Points on a hilly landscape, in no order, each with its height.
From any point a climber steps to the highest of the 2 points nearest to it. It stops when none of these is higher. Distance is the straight distance between rows; heights are no part of it.
zofat h=41: [161  99 104 122 131 116  73 145 149  87 138 151 153  84 149 111  71 141
 115 145 167  92 126 145 146 106 117 169 148 113 170 156 122 132  66 127
 127 189 133 127 150 181 124  85 133  55 162  95 123 137 169  89 121 178
 115  80 102 115 155 111 132 137 159 121 168 108]
zus h=295: [182 168 107 146 125 125  93  77  83  93 118 159 159 140 165 168 154 114
 123 123 115 140 152 127 165 201 113 133 127  89  70 141 148 145 132 146
 151 140 150 150 160 167 120  92 173  66 152 104  83 115 111 111 115 121
 100 129  96 154 184 149 147 114 137 139  91 126]
lano h=106: [ 90 162 161  94 153 148 128 104 111 113 123 187 120 164 137 119 144  95
 143 140 103 131  62 117 119 122 103 101  86 141 148 137 137 121 103 105
 129  90 108  95 120 112 155 191 137 164 118 156 141 120 139 132 126  79
 128 105  98 136 110 118 131  98 149 107 129 111]
pupu h=298: [ 85  89 159 106 161 131 142 155 144 133 165 129 129  64  82 110 152  98
 163 151 139 104 175 113 130  89 159 158 121 195 154 164 136  98 132 157
 130 154  60 100 145 153 120  98 155 155 126 136 138 146 116 171 148 156
 144 131 171  99 117 156  96 125 120 128 155 115]
Tevem h=490: [ 88 125 156  94 141 115 121 149 114 200 118 130 124 187 155  80 113 131
 158 164 126 149  84 111 132 104 128 113 169 135 156 127 117 124 163  72
  86  23 129 118 101  60 119 145  95 149  68 154 134 135 107 177 120 114
 137 166 130 144 114 136 116 168 134 151  98  88]
fup h=223: [134 163 166 108 120 107 133  92 125 105 149 141  88 197 118 177 124 191
 174  93  64 173 142 110 104 143  89 143 114 130  94 131  87 148 110  79
 128  60 167 107 136  97 214 150 182 103 108 171 159 125  79  86 176 105
 169 145 102 127 113 144 113 129 105  86 103 172]
Dotum h=169: [ 92 144 149 123 163 172  71 186 122 142 164 173  85  98 134  49 162 136
 174 105 165  97 120 131 167  95 145 140 132 146 123 131 141 119 133 215
 126 120 120 113 162 155 136 128  27 117 120 148  94 155 128 198 103 103
 157 146 163 105  69 167 121 146 147 194 125 126]
sevoz h=122: [190 170 114 122 136 147 111 180 131 139 124 197 118 115 139 107 111 135
 131 151 192 158 111 138 125 141 124  98 133 134 126 163 112 128 143 186
 130 159 129 129 170 179  77 117  26  71  83  89 121 118 173  89 100  87
 112 122 123 184 101 124 119 156 165 136 157 156]
Mizot h=394: [ 76 113 129 128 121 126 120 111 148 104 155  97 112 118 176 179 121 134
 148 167  42 125 166 113 113 127 122 131 108 164 156 125  97 142  84 117
 128  73  91 107  94 173 141 108 191 148 129 171 109 109  49 132 156 160
 135 147 180  83 111 134 121  85 106 103  98 116]
Rom h=333: [171 151 121 186 112 120 125 121 112 136 107 102 135 147 118 135 104 182
  83  39 115 130 151 140 126 144 135 146 179 102 124 139 141 163 159 145
 152 152 182 139 124 106 141 117 130  86 116  90 160 130 145  75 139 125
 132 132 132 141 160 114 167 142 135 112 147 199]
mupu h=483: [106 105 147 145 107 161 154 102 133  97 144 224 100 115 108  88 141  97
  96 155 123  92 111 143 113  94 107  99 121 161 162 158 119 109  87 154
  99 159  75 146 107 189 112 173 107 131 128 129 130 128 158 156 152 114
 137 132 134 111 125 120 136  95 153 113 139 154]
Tuvir h=243: [105  81 102 181 148 141 152 116 148  98 136 121 146 112 136 181 185 111
 147 117 110 150 194 132 163 168 152 120 127 176  93 117 116 142 126 167
 142 139 131 105 147 131 141  94 121 188 111 133  93 122  54 178 138 124
 132 164 142  90 121 125  93 117  98 179 100 159]
piv h=356: [179  82 103 111 137 100 172 138 124 151 127  78 154 139  72 191 123 145
 115 159 119 159 158 130  82 144 104 116  98  94  93 136 102 132 150  75
 123 121 130 139 142 111 113 123 167 145 124  91 126 134 104  94 147 183
  97 115 110 154 127 114  86 148 106  77 145 137]
Tebi h=276: [150 163 134  98 178 125  65 176 111 158 136 118 112 140 110 121  95 151
 145 105 150 126  95 123 110 112 148 138 106  87 109 137 116 160 132 159
 164  98 160 101 157  82 129 132 122 122 118 111 115 143 143 121 104 135
 121 106 116 164  63 128 115 165 158 161 170 116]
Dipa h=461: [169 202 137  77 168 151 127 199 109 158 139  68 120  98  93 140 142 119
 145 130 165 109 152 106 126 129 188 124  97 129 110 178 161 118 187 178
 180 165 103 109 162 136  73  90 185 122 138  99 147 128 136 136 119 113
  87 139 173 162 145 157 126 143 108 107 154  81]
Bavo h=468: [158 148 140 117 142 141 153 115 133 111 143  93 116  84 114 180 177 138
 106 145  92 124 171 124 102 129 129  95 112 155 131 150 145 120 124 162
 167 191  85 133 139 172 110 105 161 128 158 106 125  99 122  88 137 142
 125 113 166 105 147 124 118  89 103  79 112 170]
pode h=573: [113  95 144  65 137 128 142 153 119 165 143 158  97 166 121  52 101 138
 136 185 138 134  79 108  83  99 113  78 106 103 140 114  92 123 107  76
 107  41  94 137  96  81  99 171  75 132  90 143 123 168 136 184 119 131
 115 144 119 168  80 121 116 161 145 131 105  75]
zere h=97: [200 196  99 113  89 187 159 159 151 143 118 148 103 144 104 112 123 158
 102 124 147 156 114 137 109 141 112  50  99  98 119  98 126 132 125 118
 134 156 133 150 152 175  78 151  46  80  87 146 127 118 171  89  93  92
  87 136 105 167 104 133 146 122 135  86 125 147]
Nefaf h=397: [117 131 159 154 125 101 141 117 114 148 104  68 132 138 112 108  97 159
  89  73 124 104 138 115 100  98 163 142 184 126 141 141 128 145 189 127
 146 139 141 141  84  51 149 127 137 126 129 108 182 138 123 131 146 122
 155 141 154 150 151 112 158 146 137 113 143 154]
rof h=300: [121 159 130 119 109  75 120 164 136 182  87  68 122 133 127 157 119  98
 138 107 129 123  54 139 109  90 111 151 165 106 160 102 162 105 163  70
 104  89 163 114 120  75 142 146 121 154 134 147 156  96 136  63  82 149
 143  98 135 112 101 112 126 150 124 136 136 102]
demar h=153: [ 77 110  94 169 134 143  80 124 145 118  85 149 122 176 205 175  85 127
  90 166  80 157  93 126 131 133 109 103 113 167 176 153  85 162  69 139
 139  78 103 107  92 159 109 144 146 158  67 110 107  82 132 105 135 135
 133 129 166 116  91  77 115 106 142 114 135 151]
lovi h=420: [114  77 113 106 119 107 143 147 101 151 145 144 115  83 106 149 178  85
 168 200 143 115 153 153 124 121  70 125  93 144  60 133 126  68 161 204
  53 152 102 181 133 176 126 109  77 150 199 133  75 116  86 158 130 143
 160 135 177  88 146 179  87 126 100 131 108 119]
godim h=222: [ 94 162 114 178  94 127 142  79 145 146  79  87 168 145 148 119 119 124
 102  51 113 121  94 130 152 128 149 149 163 103 148  63 182 139 130  60
 140 124 175 115 115  55 178 160 163 163 135 153 158 144 161  95 102 118
 141 115  95 121 149 116 176 112 132 131 132 121]
nivog h=196: [148 153 177  93  98  92 117  91 119  86 165 150  86 159 133 113 103 192
 167  99  85 133 137 109 102 158 112 132 135 109 136  96  96 145  79  70
 136  84 165 128 120 112 185 139 148  41 147 167 150 151 121 117 141 121
 141 118  73 116 140 140 134 133 140  89 103 131]
Suvev h=246: [110  90 123 138  99 145 188 118 131 159 125 125 141 123 101  59 123 102
 115 124 152 118 104 148 117 103 121 121 115  89 127  81 142 104 133  47
  86 125 105 163  99 101 137 194  90 168 131 153 129 175 153 163 119 122
 118 133 100 143 121 130 148 141 126 131 137 100]
Bir h=181: [ 92 150 127 172 130 140  73 118 114 143  95 147 110 159 168 158  92 110
 100 118  95 136 121 134 130 125 110 139 146 144 166 193 110 162 113 156
 137  93 119 129 116 170 122 128 152  97  73 102 139  92 124  78 165 137
 151 124 170 111 130  96 161 126 139 115 163 144]
tilug h=363: [120 151 109 132 144 157 149 102 140 114 120 134 159 113 167 165 171  91
 153 156 137 139 164 137 191 146 138 117 128 156 148 123 137 107  71  77
 133 130 113 107 185 178 122  94 165 125  93 164 114 134  88 137 127 117
 100 129  92  95 163 127 106  95 127 119 104  98]
kab h=475: [100  91 122 141 123 103 123  99 101 109 104  94 148 113 146 132 125 113
  84 149 114 114 126 122 122 158 147 116 141 155 129 108 116 128 161 172
 135 142 119 143  72  93 111 119 136 171 162 112 108  95 117 177 132 144
 135 135 164 119 164 105 129  95 120 156  76 122]
nikag h=201: [ 90 164 152 138 118 160 167 118 111 196 122 135 132 176 105  69 152 129
 164  68 141 145 104 135 143 102 130 143 125  80 104  79 184 122 167  60
  82  82 137 138 123  57 171 193  97 185  96 185 151 173 145 129 133  52
 141 139  86 137 113 147 179 157 112 137 143 105]
Dal h=528: [180  92  83 160 100 160 153 172 157 121 154  89 128 108  72  98  93 212
  95  96 134 138 186 126 107 123 160 122 127 106 124 134 106 149 137 186
 147 192 135 172 106 188  75 129 113 108 110  87 135 145 174 106 148 145
 100 154 150 129 118 115 155 139  94 127 155 208]
Vagot h=348: [114 122 184  95 147 128 178 141 144 135 146 106 136  40 102 119 177  92
 148 188 160  99 158 130 110  85 128 113 136 203 130 136 147  63 152 130
 101 193  61 124 139 142 122  92 106 135 159 142 133 102 118 155 120 116
 143 132 178 110 171 139 101 101 100 105 107  94]
Rel h=260: [101 152 137 149 113  86 152  98 157 160  59  89 175 128 143 164 141  85
  99  80 149 122  46 138 142 115 108 153 174 118 153  66 199 112 160  51
 124 151 178 107 129  35 163 133 124 180 154 137 164 100 171  58  67 126
 153  90  99 138 138  90 132 122 139 138 127 101]
diz h=343: [ 81  78 139 154 107 105 145 134 132 157 113 125 164  88 108  85  89  90
  92 104 149  78  86 154 115  60 114 181 178 134 183 132 139 109 152 112
 103 188 111 146  87  97 138 154 106 153 147 119 164 141 176 109 119 156
 170  85 149 116 134 113 155 140 142 118 183 146]
Gegas h=297: [106  47 129 141 110  81 154  94 111 142 156  92 159  94  96 141 145 117
 151 120 126  97 205 133 151 132 124 197 159 144 116 146 138 105 174 116
 111 134 119 145 113 120 156  88 200 131 167 105 127 157  68 151 162 190
 138 122 133 109 182 163 139 135  84 141 130 141]
bog h=216: [118 129 113 133 130 111  73 134  90 159 109 140 141 166 169 164  95  98
 111 176 111 126 135 130 147 147 132 139 130 117 124 181 107 138 142 145
 132  73 121 129 117 153  91  88 186  94 101  99 107 122 101 126 166 146
 128 136 152 130 157 121 133 137 150 132 135  85]
suz h=544: [162 138  81  99 138 126 141 210 117 196  99  78 173 115 128 135  80 116
 112 145 186 134 111 137 127 117 141 127 135  96 123 142 128 110 192 117
 128 166 132 141 144 117  73 114 103 147 111  92 129 118 172 105 103 151
  92 116 160 165 143 123 119 183 118 128 165  89]
nabu h=554: [ 96  72  73 111 118 125 105 130 118 125 120  83 135 113 148 109 134  98
 123 176 134 113 119 137 158 158 136 127 115 129 109  78  99 103 144 162
 105  97 135 135  91 119 108 134 124 197 168 145  66 107  95 221  96 158
 123 155 145  97 134 140  99  99 109 195  63  91]
tif h=471: [ 74 109 108 133 114 134 105 148 130 137 121  80 101 140 181 156 136 101
 157 159  82 138 110 130 150 129 124 126 104 150 131  89 105 121 117 102
 124  41 113  87  97 140 125 143 146 219 128 182  94 105  69 183 100 149
 135 155 159  84 102 146 112 101  98 172  75 104]
gufif h=407: [117  86 152 147 138 123 150 127 138  95 126 171 159  89 119  83 103  98
  70 144 169  98  90 126 121 104 149 119 148 148 166 148 139 112 114 139
 143 212  96 134 100 115 111 141 120 150 163  88 145 124 204 139 141 129
 127 106 129 146 145  91 139 109 163 106 159 129]
fab h=68: [160 135 163 100 145 130  92 183 154 120 154 118 115  78 115  83  73 164
 138 133 176  95 140 119  98  84 166 149 144 126 171 174 141 128 104 143
 146 193 107 128 144 155 102  83 112  48 150 109 165 151 171 115 137 141
 121 113 149 133 141 118 143 151 139  93 174 100]
Dula h=233: [161 128 124 131  96 107 130  92 130  98 130 138 120 143 126 124 103 152
 124 105 105 128 107 139 105 149  90 132 132  86 134  94 124 142  94  73
 112 128 165 139 134 131 160 155 124  85 166 148 134 139 142  88 114 149
 131  87  74 116 139 119 137 127 140 114 113 145]
Mugin h=277: [161 189 118 151 110 117  98  77 106 114  93 139 160 180 147 139  88 144
  90  42  91 127 111 118 150 173 131 163 133  68 107 132 166 182 113 132
 174 126 190 142 134 123 165 152 205  93 128 108 152 151 164  73 133 119
  95 113  82 155 155 107 181 125 162 106 147 154]
Vis h=271: [168 153 142 117 136 120 146 136 112 138 135 114 120 114  69 138 145 131
 150  84 123 111 120 148  90 114 102 140 102 100 115 132 153 124 139 106
 117 150 144 130 143 126 161 158 123 121 161 137 159 143 136  88 121 128
 128  84 110 125 130 143 134 138 128 100 149 150]
vata h=339: [174 183 100 133 153 164 115 128  95 134 102 153 168 124 147 136 168  86
 120 129 171 140 114 143 176 173 129 114 108 105  84 145 149 123 151 160
 131 160 137 126 174 156  92 128 122 126 119 107 108 118 139 130  90  94
  85 137  95 171 149 148 129 109 141 161 127 108]
dorol h=110: [122 151 132 158 103 135 135 145 136 168 141 166 111 135 137 110 141 139
 162  95 135 142 153 151 150 110 127 139 170 134 163 127 121 121 133  78
  68  98 132 125 172 158 129 136  77  76  69 156 126 130 103  92 130 113
 158 147 121  91 127 137 132 153 109 148 139 150]
Sunag h=412: [145 155 104  99 134 177 153 121 149 123 136 126 127 119 135 109 141 105
 131 159 150 119 152 127 156 136 163  90  91 121 150 117 142 106  70  66
 138 129  93 106 160 163 115 135 173 120 110 154 131 169 135 151 123 131
  64 137  74 129 150 139 139  94 120 103 129  65]
Zono h=99: [184 151 129 107 126 169 138 211 153 128 152 143  91  71 104  94 107 165
 134 122 171 133 140 125  89  87 141  92 128 153 144 160 111 127 129 186
 132 203  99 133 147 180  76 115  37  81 115 106 130 113 189  98 114  95
 128 124 160 148  95 142 121 150 134  97 154 162]
fav h=559: [ 84 114 126 122  92 156 136 113 110 128 121 172  76 129 112  88 140  89
 117 132  95 100  89 150 101  99  65 105  94 149 140 128 116  95 119 167
  89 112  98 158  76 166 126 200  91 164 145 157 114 106 144 169 108 121
 150 121 167  89  91 137 137 101 124 125 121 153]
Puse h=200: [107 100 148  99 127  83 156 169 169 150 152  49 117  68  74 160 139 111
 187 113 121 101 134 154  91  61 111 196 154 158 172 116 146  95 167  81
 104 132 125 100 121  91 150 109 156 168 173 153 164 117 122 107 110 184
 159 112 155  93  83 145  93 146  87 154 159 113]
sosis h=244: [123  94 128 109 113  89 160 159 137 172 155  36 158  66  97 128 107 133
 152 118 153  84 177 134 120  76 137 189 165 148 153 137 137 100 194 110
 115 177 112 133 116 122 127  83 175 135 167 111 167 146 120 123 129 184
 127 123 165 104 165 142 135 140  85 125 154 118]
Fuvop h=400: [141 155 162 136 124 156 195 101 151 142 154  83 119  71 124 133 192 132
 112 176 131 136 198 131 119 110 142  81 140 186 125 133 154  86 145 108
 113 185  68 153 148 171  99  90 117 122 141 135 131 108  95 135 140 110
 120 165 160 111 191 134 123  91  86  88  91 115]
boko h=481: [100  67 103 103 106 149 149 148 100 140 135 175 113 114  87  94 154  91
 131 177 154 108 117 147 120 119  92 105  86 149  85 139 112  68 166 196
  71 142  86 178  98 162  89 180  70 181 158 127 100 121 150 208 110 121
 131 153 162 127 120 151 101 126 119 151 109 119]
big h=138: [100 137 146 142 160 138  87 165 114 166 149 172 110 136 123 119 165 119
 196 101 141 143 137 127 160 125 131 152 143 133 122 146 123 133 162 149
 109  77 142  85 169 121 139 116  81 117  77 129 110 140  92 147 138  97
 163 143 130 118  98 153 106 183 144 184 142 139]
sope h=380: [171  70  84 109 121 161 105 163 156  97 190 123 111 100  88  74  84 177
 137 134 160 106 160 138 136 112 163 139  80  60 102 108 112 159  63 157
 141 158 123 150 130 176 111 138 165 110 155 112 102 204 164 157 148 199
  84 123  83 121  78 122 137 138 123 135 173 119]
Sak h=318: [ 71 115 115 137 150 120 142  68 141  93 125 121 166 116 147 186 185  69
 173 130 108 134 138 147 179 139 123 167 117 174 130 108 147 112  80  73
 134  94 148  80 151 116 174 115 214 178 134 165 134 131  85 149 134 126
 133 109  85  93 138 120 112  83 109 151 101 113]
Puze h=211: [118  81 126 180 130  80 119 126 160  84 144 142 155 116 167 200 175 130
 167 123 108 159 169 124 147 163 119 139 178 179 121  96 115 145 115 138
 137  92 180  95 170 114 158  44  83 122 123 151 106 112  45 131 120 131
 170 144 140  81 104 126  83 164 126 183  87 142]
vabop h=313: [205 122 143 105 149 120 170 146 130 133 156  83 133 122  44 170 163 176
 164  84 134 144 180 123 111 144 125 119  89 106  68 139 137 135 151  93
 134 153 152 116 180 124 150 104 147 114 145  97 158 150 109  91 133 142
 103 121  92 145 130 148 101 158  94  82 142 161]
fufu h=83: [125 188 120  92 119 129  99 133  73 156 107 174  96 166 133 154 122  93
 149 130 110 150  56 146 107 140  60 122  83  83 111 141 117 133 136 129
 107  67 149 135 114 138 133 186 125 125 115 151 120 106 133  82 101  96
 133  93 122 143 110 139 154 127 147 115 128 130]
vimo h=360: [108  67 155 112 104  92 153  92  93 119 152 120 120  86 104 127 174 102
 165 165 112  87 170 141 117 136  94 155 112 144  84 123 139  81 154 161
  80 136 110 177 102 145 160 112 155 132 211 144 110 146  66 182 148 151
 149 126 150  85 184 182 128 108  98 133  97 114]
bemu h=631: [166 111  64 125 103 132 154 191 116 162 114  85 137 127  98 116  77 153
  94 129 166 146 127 128  92 130 134 101 108  86 110 132 102 138 184 157
 149 158 143 181  99 127  67 144  76 143 114  79 124 134 184 119 121 136
 100 132 174 168 117 116 137 159 109 121 147 161]
Sumuk h=279: [100 125 124 130 163 127 130  93 138  84 120 103 151  73 128 175 196  67
 158 129 139 116 143 147 175 140 124 158 122 182 104 114 166 103 124 155
 140 160 149 102 154 124 163  88 142 178 185 151 116 114  87 159 100 121
 138 109 139  93 141 140  96  84 107 179  86 112]
forat h=345: [ 99 149 128 108 150  90 132 172 129 208  83  47 140 152 123 145 125  89
 142 120 142  93  79 134 137  82 139 181 184 123 152 136 148 103 200  93
 129  96 148 113 110  52 133 102 168 164 104 121 164 101 134 119 114 158
 127 123 140 135 117 119 112 165 132 172 171  77]
tov h=119: [121 103 176 170 108 107 177  67 127  98 144 151 142 164 120  97 128 174
 124  95 123 153 158 105 118 151 136 122 186 153 144 107 115 138 128  63
 105 131 142 131 126  77 151 113  92  87 104 126 147 131 129 136 146  81
 154 163  81 143 159 130 128 154 116 118  96 151]
kisen h=173: [140  98 107 135 118 152 101 118 140  96 134 199 124 179 171  98 100 138
 111 178 142 161 127 113 166 158 147  87 139 128 136 138  91 155  91 140
 128  80 118 127 125 162  62 119  96  80  59 103 103 125 138 169 150 113
  99 168 103 167 116 101 132 141 159 153 109 126]
Kofeg h=202: [ 55 134 170 128 165 151  59 120 133  99 171 170  90  99 136  69 156 108
 168  89 124  78 127 138 158  95 156 171 130 160 153 128 153 134  95 199
 153 118 114 102 138 143 177 122 107 126 136 163 117 172 101 206 143 106
 174 137 153  70  83 151 131 111 155 177 126 120]
goz h=325: [ 98 126 192 130 123 108 151  70 146  98 148 142 110 146 149 147 109 156
 114 149  61 123 127  99  88 116 125 116 135 172 180 156 101 133  83  79
 135 108  86 110  96 124 171 148 174 119 123 145 168 119  95 120 173 130
 139 132 127 122 137 116 132  94 126  69 124 146]
Laku h=388: [149 196 125  82 163 162  89 161  86 150 122 138 113  89 125 139 186  80
 149 146 157 115 122 135 154 140 140 126  75 129  84 167 159 102 173 226
 141 128 108 114 153 168 102 112 126 138 152 126 102 105 115 157  96  88
 109 132 171 140 136 173 133 120 130 162 125  97]
lenuk h=85: [163 149  62 134 131 174  55 176 190 123  84  62 132  98 191 145  83 159
 116 136 149 126 107 137 162 133 157 125 136 118 171  82 122 137  59 145
 154 166 134 117 173 190  81  88 106 103 114 156  86 111 161 115  51 170
 102 131 128  98 103 115 101  96 137 145 133  93]
razu h=447: [161  81  94 128 107 150 141 158 129 131 176 129  98 115  79 108 116 163
 135 132 131 135 197 129 126 132 141 128  93 103 117 155  91 146 115 148
 112 131 106 142 135 195  88 128 144 107 103 107 109 169 115 139 152 170
 108 157 124 121 112 136 126 136 105 127 164 152]
kapi h=147: [133 154 101 156 108 163  94 139 153 117 110 168 113 131 182  99 119 138
 103 149 153 125 138 137 156 146 137  99 157 151 141 139 118 140 118 176
 118 138 128 142 134 195  84 105  48  69  81 120 113 103 142 139 123  95
 126 155 162 123 124 114 143 126 151 163 120 134]
kar h=146: [139  77 172 184 110  79 154  62 111  58 135 172 169 165 104 157 161 153
 123  74 144 160 144 116 129 174  98 157 179 154 112 115 118 154 140 103
 114 167 185 137 126  66 160 102  81 107 154  95 120 109 148 111 131  96
 174 105  68 159 148 135 114 167 123 134  88 193]
Gizov h=134: [ 76 202 142  85 141 145 156 101 134 126 123 154 144 224 187 104 119 140
 144 133  98 142  82  88 140 126 140 117 107 125 147 141 155 115  97  45
 136  81 114 103 117  88 175 199 168 157  93 187 173 149 132 103 166  81
 137 148  91 139 150 116 141 105 126  84 157  85]
nuze h=402: [182 100 133 102 171 108 139 122 113  93 132 158 143 138  98 183 161 116
 114 184 139 163 132 100 112 160 125  88  76 122  82 143 111 129 119 127
 149 136 116  95 155 108 112 117 168 144 147  87 119 115 115 122 131 133
  91 108  84 183 115 124  75 126 151  91 127 126]
sifan h=63: [148 128  95 106 137 145  23 171 162 111 109  95 137  80 165 134  70 137
 110 163 165 107 110 135 145 123 138 155 114 104 167 128 124 144  69 178
 138 158 130 134 125 185  90  86 142  75 160 120  99 100 167 108  99 169
 122 105 141  97 133 107 129 118 145 148 151  68]
mer h=107: [136 114  69 139 135 141  95 167 152 134  83 118 145 123 165 150 106 105
 113 150 140 144  87 143 150 131 120 120 122 118 153  91 119 126  90 105
 121 124 141  95 151 143 110 133 111 169 116 138  86 101 150 114  66 174
 109  98 116 115 104 106  90 112 138 168 127 122]
zuket h=444: [132 126 148 159 128 103 145  93 108  98 111 135 131 100 156 139 170 118
  89 150 131 129 129 127 110 151 122  90 148 169  95 122 127 123 171 211
 145 182 125 167  97 111 112  97  69 128 164  96 107  81 121 135 143  95
 163 135 183 121 167 123 127 112 138 154  85 174]
Soz h=203: [133 109 137 109 152 133 117 125 123 110 134 211  84 204 125 129  99 148
 107 179 113 179 106  90 101 124 131  82  94 122 121 162  60 159  84 128
 143  54 128 111 119 113 115 158 143 122  69 109 125 130 127 134 178 112
 119 148 107 185  80 105 116 137 161  97 129 143]
pimov h=488: [127 145 128  88 127 184 125 152 141 148 145 150  97 142 142  50 110 133
 124 169 164  98 106 124 138 106 159  88 107  93 153 125 131 134  93  97
 127  87  80 128 122 151  81 153 108 116  92 150 116 181 163 189 115 128
  87 151 111 149  99 124 151 137 129 135 126  53]
Ker h=256: [131 183  90 142 135 121  60 107  78 128 109 173 138 142 202 202 144  78
 133 154  91 142 122 141 173 188  92 137 104 104  83 136 119 148 123 186
 136  78 161 124 152 188 122  99 161  94 128 131  73  99  74  90 118 121
 133 120 138 122 137 139 133 115 158 159 108 118]
tage h=235: [171 156 120 105 135 135 102 143 136 130 108 124  94 176 123 137  67 169
  89 129 112 162 109  97  79 138 143 101 111  90 114 152  94 168 105 135
 172  93 156 140 123 105 125 143 153  96  94 115 143 128 137 108 151 131
 108 136 130 186  93 100 130 141 146  90 148 138]
Riko h=411: [ 87 138 158 108 129  67 126 101 106 171 107  85 155 186 170 123 122 106
 142 151 117 108 108 111 133 110 138 158 203 151 154 136 132 110 176  67
 101  57 142 121  99  52 151  90 176 113  94 133 160 102  87 148 132 121
 147 144 124 135 169 123 128 163 138 136 107  78]
vinos h=78: [184 170 104  86  99 163 156 122 115 130 125 176  96 174 109 124 134 147
 141 138 136 186  99 137 117 159  77  68  69  67  82  82 118 133 115  95
 101  96 148 158 138 152 115 178  85  96  94 166 127 131 133  97 116  81
 102 134  74 159 111 137 142 121 120  95 104 125]
lopo h=127: [135 140  84 129 124 139  94 124 140 114  80 123 129 137 167 176 100  99
  89 156  95 143  56 135 111 141  90  92  87 124 162 113 111 152  71 157
 157 135 124 112 120 167 103 156 144 158 132 120  97  74 165  71  67 159
 111  88 132 126  95  87 110  85 149 112 137 131]
Lam h=232: [119 170 118 163 124 128 129  64 136 108  97 150 175 159 149  83 109 117
  84  74 126 108 111 116 167 156 169 144 117  64 127  92 186 164  84  86
 174 142 164 142 124  81 169 173 184 140 142 119 154 174 199 103 142 102
  94 101  60 155 147 115 191 132 173 129 152 116]
Rog h=266: [128 127 146 139 126 130 135  75 150  68 160 114  91 180 137 156  93 190
 129  88  34 146 155 104 118 148 139 125 102 123 112 137  77 169  85 106
 170  69 139 107 110 119 202 158 227 147 120 146 158 154  89 138 188 154
 120 153 100 129 107 125 129  91 108  86 125 165]
Rele h=247: [ 45  65 164 171 134 114 112 116 139 116 162 142 121  94 108 116 149 110
 137  88  96  95 175 123 140 102 158 192 153 182 156 144 143 136 149 205
 141 136  93 127 116 131 164 109 133 152 121 141 140 154  72 197 176 140
 183 151 187  75 103 160 135 129 121 171 157 152]
finu h=291: [102  81 143 151 111 105 200 104 152 160 109 105 184  96  83 105 132  74
 109 117 160  98 104 156 112  89 113 158 145 121 135 100 169  89 148  38
  91 178 122 145  98  75 173 160 116 188 165 134 154 152 166 118 127 137
 144  78  98 134 145 122 146 142 130  98 152 112]
bop h=89: [130 171 178 162 106 117 143 106 146 120 149 162  93 138 122 123 132 183
 141  73 107 150 173 114 115 125 124 125 187 159 170 143 113 148 129 108
 111 131 138 128 163 136 150 118  71  45  76 145 163 121 104  80 167  77
 166 156 137 102 136 131 142 143 128 104 121 189]
batov h=320: [142 135 106 131 153 155  73 145 142 107 154 110 101 128 133 109  96 179
 140  89 127 123 118 139 136 124 158 138  95  79 121  89 118 172  68 146
 162 106 145 104 142 124 141 135 147 119 125 140  90 170 139 153 109 174
 105 121  85 120  61 115 128 113 136 169 142 123]
Fome h=541: [163 146 142 117 153 139 141 152 114 107 139 105 133 102  94 130 150 134
  91 111 138 123 156 109 115 144 174 113 102 132 107 159 153 133 156 192
 178 192 112 117 132 124 103 123 170 154 161  84 142 121 149 122 139 121
  89 130 156 159 149 123 142 111 115 103 137 150]
kosa h=462: [166 109 137 138 154 108 159 122 104 103 139 163 111 173  67 145 145 137
  94 123 123 147 163 102 101 161 178 122  92 103  70 181 133 154 132 163
 165 155 131 119 138  97 113 146 207 161 150  55 173 152 121 156 186 127
  90 127 107 186 147 124 137 136 131  86 147 169]
fev h=509: [168 142 150 136 122 124 157  96 131  82 135 102 124  71 132 155 171 173
  87 136 114 119 171 127 105 134 107  91 142 144 100 117 143 105 152 211
 150 226 121 174 117 146 116  92  89 112 218  99 123  92 154  91 128 115
 138 130 184 110 189 132 140  94 127 116  77 190]
sor h=178: [110  64 138 181 121  64  95  73 119  50 152 178 154 142 150 154 121 129
 123 123 108 137 159 108 145 178 119 155 176 153 123 133  98 168 117 152
 148 123 168 133 121 119 160  65 115  85 150  94  81 105  95 131 165 145
 164 107 118 120 137 123 111 159 152 160  96 159]
ridat h=168: [ 73 177 151  98 125 137 151 110 113 153 107 140 138 231 165  95 132 148
 181 113 113 186  60 109 150 138 107 129 136  96 102  72 178 118 139  37
  88  63 160 121 108  41 164 190 104 172 104 195 144 133 134 113 121  51
 156 137  76 141 137 136 142 130 101 125 117  85]
bok h=480: [141  86 104 165  99  94 169 134 122 157  87  48 157 122 113 124 104 154
  83  90 150 151 115 140  98 134 127 120 184 115 110  75 110 122 211 111
 117 154 158 155  74  33 124 133  65 165 150 103 141 102 140 128 104 126
 143 137 147 155 141 111 132 150 114 132 105 165]

For each start below, name the point where the climber stops.
fufu -> fav
sosis -> fav
zofat -> bemu
vinos -> bemu
dorol -> Fome
Sumuk -> pode
lopo -> Fome
nivog -> Fome
bop -> pode
Lam -> bemu
fup -> nabu
tage -> bemu
